Points, in no order, along strands that fork and pass close to each other.
(in the rows, 128 means zero)
Two points are linked if the straight distance between their rows is under 125. Some points are linked to none.
q_919: [140 131 145 115 127 136 119  70 115 123  95 126 110  97 137 130 135 115
 138 143 129 122  65]
q_811: [138 113 144 134 132 167 101  79 153 129  97 128 133  89 104 106 137 110
 175 145 135 178 154]
q_357: [152 110 131 129 129 144 139 137 134 114  21 145 131 161 107 112 112 155
  86 134  92 155 123]
q_561: [157 117 103 116 150 107  86 120 141 105 182 112 124 141  85 171  84 113
 194 129 136 154  98]
q_188: [151 115 112 121 172 145 144 100 143 103 228 115  91 114 146 143 123  95
 137  85 162  98 113]
q_985: [149 121 109 157 150 152 137 118 199 101 203 138 130 139  86  91 132 124
 113  84 149 124 176]
q_785: [110 158  64 113  64 104 109 142 105  86 178 129 115 181  91 102 165 115
 143 142 129 112 114]
q_19: [156 140 121 130 138 195 114 136 185  87 154 102  97 104 109 159  69 135
  71  76 104 126 126]
q_959: [119 142 126 126 101 104  88  92 102 103  71 144 128 116 134  98 128 141
 152 162 122 153  88]
q_67: [126 155 162 117 110 197 106 110 135 145 133  91 105  63  82 158 124 115
 104  96 117 103 139]
q_239: [ 86 143 163 142 131 121 143 152  98 161  34 120 129 115  79 109 152 118
 155 170 171 151 102]
q_257: [110 147 127 143 146 140  99 137  65 195  93 150 160 121 154 176 118 124
 145 160 148 149 129]
q_430: [128 148 139 147 150 132 188 161  96 144  44 103 152 107 139 155 147 157
  88  95 101 137 104]
q_253: [104 110 138 120 120  71 148 152 115 151  73 123 111 145 166  89 145 132
 137 184 110 104 134]
q_328: [100 154 122 116  96 144 128 145 133  85 192 125 138  82 171 125 146 161
 114  98 149 134 141]
q_837: [139 108 132 132 133 147 117  87 141  84 155 143 102  95 107  72 153 134
 166 122 147 168 125]
q_243: [142 132  58 122 108 141 106  95 143 129 182 148 117 164 142 107 138  95
 144 148  71 163 122]
q_402: [155 142 157 131 132 182  88 124  83 116 153 136 150 135 105 138 111 140
 112  84 130 132 125]
q_815: [145 126 114 115  99 136 118  81 164 113 200 127 107 142 124 114 135 102
 115 115 100 142  74]
q_492: [132 106  90 126 105 139 121 114 187 132 190 151 144 170  73 128 119  95
 148 126 150 111 175]
q_3: [ 70 133 119 118 112 146 113 171 124 137 105 145 140 113 153 111 121 113
 143 186 198  88 143]
q_205: [125 135  87 123 148 155 124 124 122 108 197 116 153 123 162 174 107  97
 133  89 143 107 119]
q_138: [126 106 104 131 128 104 168 161 170 105 182 121 116 154 137  37 157 112
 122 111 109 142 170]
q_606: [133 142  98 127 154  78  81 137  84 102 154 124 127 133 128 167  98 149
 189 148 140 120  94]
q_734: [116 131  94 144 100 108  95 127 139 128 166 145 179 175  77 156  91  99
 147 146 165  87 138]
q_834: [148 109  68 131 146 134 110 137 116  83 134 142 168 154 124  96 123 123
 155 124 139 138 158]
q_782: [ 80 138 109 170 157 111  80 122 102 117  84 156 126 168 137  99 104  88
 197 198 140 105 145]
q_250: [145 122 107 124 122 123 167 195 162 124 179  80 127 132 144 120 110 108
  95  89 104 108 102]
q_269: [121 151  96 132  99 129  98 150 119  64 189 108 157 108  98 130 142 134
 156  92 176 151 138]
q_840: [119 162 169 139  69 112  58 117 125 138  84 126 161 106  73 152 102 144
 154 151 128 172 130]
q_388: [153 112 120 130 132 150 168 159 167 135 150 119 107 121 142  78 139 107
 101 129 120 113 125]
q_474: [152 153 166 134 101 122  63 123  98 142  95  98 171 112  84 195  85 135
 135 109 108 157 101]
q_684: [111 151 129 128  91 140 102 100 140 107 135 135 164  79 159 165 110 161
 128 100 123 123 138]
q_896: [163 122 147 138 157 150 160  95 209 141 139 101  77 100 135 110 112  93
 101 132 112 109  81]
q_938: [130 132 126 130 129 138 133 105 169 130  90 115 118  52 128 171 128 182
 135 125 110 157 129]
q_223: [121 119 140 114 125  99 120 162 106 136 193 162 133 165 163 117 129 134
 125 124 151 181 125]
q_83: [125 142 130 140 152 145 177 101 171 176  87 116 109  64 138 166 144 148
  90 117  91 115 140]
q_648: [111 122  52 111 139 153 141 168 103  91 176 137 114 158 164  98 150 103
 133 129 167 134 153]
q_330: [147 123 157  95 145 104 172 115  79 192  91 110 136 166 203 127 143 102
  82 168 128  86 135]
q_411: [112 119 157 144 180  82 209  93 118 163  59 140 157 132 172 146 142 113
 121 130 148 116 106]
q_197: [133 114 130 124 151 144 103 181  79 128 107 119 110 141  93 111 121 120
 151 144 131 124 105]
q_548: [111 145 176 128 102 150 111 132 111 144 104  92 114  68  60 146 155 147
 138 128 116 117 103]
q_947: [137 181 184 135 104 154  95 109  73 115  54  86 178  80 106 178 125 127
 106  84 116 158 108]
q_59: [141 110 188  92 116  90 187 136  97 178  89  90 102 160 150 111 155 138
  64 153 134  74 153]
q_890: [154 113 150 156 140 150 133 133 177 147 191 135 128 116  79 121 116 130
 118  98 118 173 162]
q_484: [105  85 119 126 129  82 138 156 142  81 141 156 123 187 139  46 146 143
 149 120 100 158 171]
q_248: [ 87 143 122 156 150 131 104 163  88 149  69 147 153 127 129 152 120 154
 166 192 187 112 164]
q_16: [126 103 115 117 146 106 137 108 140  82 184 129 112 110 143  98 139 104
 172 129 181 116  97]
q_369: [138 104 146 109 148 101 153 159 112 145 178 133 123 162 219  98 140 128
 101 134 140 155 163]
q_305: [112 120 134 132 117 102 151 115 130 117  12 146 119 154  90 135 138 179
 107 167 119 113 130]
q_953: [161 121  95 139 125 166 125 137 137 115 109 154 178 144 165  88 119 129
 103 114  90 160 166]
q_395: [170 131 100 145 131 186 114 114 177 113 155 131 147 123 153 126  96 108
  69  90  86 136 131]
q_690: [ 95 134 145 140  69 104  76 117 143 160 123 150 191 137  86 145  99 121
 159 159 129 128 155]
q_714: [102 127 128 108 123  88  94 125  80 103 157 181 101 171 164  95 134 135
 153 165 149 164 117]
q_444: [149 133 126 121 108 127 117 114 175 115 215  96  99 116  90 153  96 119
 153  88 111 144  75]
q_274: [147 132 144 143 132 169 170 156 134 118  54 108 125 115 110 121 135 163
  54  82  91 131 132]
q_515: [116 106 144 149 165  95 171  83 172 161 104 147 136  96 182 133 128 125
 155 144 138 150 122]
q_53: [148 109 176 142 146 103 171 158 101 121 140 137 149 120 180  89 169 166
 102  90 154 136 165]
q_975: [ 93 117 155 151 147  92 133 116 129 119   4 145 126 153  82 110 124 132
 158 152 141 141 116]
q_567: [126 152 125 101  49 105  94 134 114 118 166 140 114 156 101 114 148 132
  99 149 111  84 115]
q_524: [128  79 121 133 146  50 135 146 143 102 127 146 121 199 147  92 103 128
 165 144  86 119 142]
q_487: [100 156 158 124 113 164 155 116 114 147  55 106 110  72  94 120 181 134
 115 136 152 155  99]
q_885: [115 110  74  93 127  83 131 155 142 108 191 129  86 172 148 160 117 160
 154 145 136 135 147]
q_779: [157 105 180 130 182 146 162 126 109 196  92 139 136 147 137 180 104 126
 106 109 118 161 108]
q_220: [164 110 167 155 165 136 137 144 147 156 150 110 118  85 110 163 109 152
 122  69  78 146 128]
q_20: [124  89  89 109 150  97 104 152 137 126 138 149  89 177 156 143 100 148
 155 163  82 152 155]
q_936: [141 133 160 136 125 155 152 101 166 211  89 133 116 111  95 139 146 126
 103 134  81 132 148]
q_935: [119 147  57 107 104  81 130 161  97  93 170 112 112 227 131 112 155 118
 122 147 154  77 174]
q_153: [122 139  78 105 136  56  99 119  92 125 193 130 104 168 143 173 129 149
 173 166 139  97 138]
q_587: [117 123 178 118 125 123 197  88 134 200  99 134  87 127 115 132 180 124
  75 160 126  96 157]
q_827: [121 147 160 117 145 139 173  90  84 180  73 146 108 126 109 133 199 135
 105 136 149 118 124]
q_868: [139 130  96 139 110  98 133 202 129 126 182  93 139 118 115 124 136 144
 147  95  85 139 113]
q_857: [119 156 118 143 116 128 101 105 129 143 127  98 165  63 130 173 109 114
 151 115 107  91 108]
q_403: [144 113 152 113 129  95 137 146 129 153 138 130 122 160 139 170  99 141
 100 133 116  84 113]
q_796: [105 146 110 124  64 133 125 133 149 109 136 137 136 107  95 100 148 116
 118 160 137  47 126]
q_898: [130 130 155 156 164 112 211 140 119 156  46 127 179 130 130 133 151 122
  87 104 146  98 142]
q_575: [123 139  64  98 116 128 153 187  90  99 187  82 122 167 155 138 152 117
 120 105 148  96 144]
q_142: [ 99 131 124  99 110 138 143 118 139 134 129 127 116  87 159 135 143 107
 127 167 179  49 121]
q_676: [ 92 132 134 135 140  86 105 101  92  91  67 183 113 165 189  81 138 158
 164 167 132 147 118]
q_536: [121 154 147 136 133 213  90 119 126  92 144  87  97  64 126 151  91 129
  77  50 106 135 144]
q_889: [150 119 168 140 155 148 142 103 100 110 129 148 148  95 153 115 136 157
 104  81 161 123 134]
q_912: [129 139 160 116 112 179  90 107 111 172 131 156 155 133 129 160 105 110
 112 145 136 156 128]
q_943: [120 114 104 123 127 157  82  79 149 130 121 158 119 155 125 101 114  77
 172 171 105 172 132]
q_481: [149 124 148 159 160 119 134 173  97 164 166 104 147 106 103 133 122 112
 151  76  85 141  96]
q_680: [166 100 154 131 150 129 138  68 180 111 114 133 108 113 114 129 108 130
 124 119 130 113 101]
q_729: [117 121 118 104 129 182 131 168 135 119  93 137 110  98 177 152 123 153
 100 134 142 129 119]

Follow the links from the first point to the second, and from the first to the third. Name the last point that the two ways share.
q_474; q_369; q_153: q_388
q_220; q_369; q_943: q_388
q_898; q_269; q_19: q_487
q_587; q_3; q_411: q_487

A fork is a point with three links. Follow the links from the first point to the second and name the forks in between, in order.
q_975; q_834: q_487
q_857; q_430: q_684, q_587, q_487
q_936; q_785: q_587, q_487
q_648; q_20: q_388
q_257; q_330: q_487, q_587
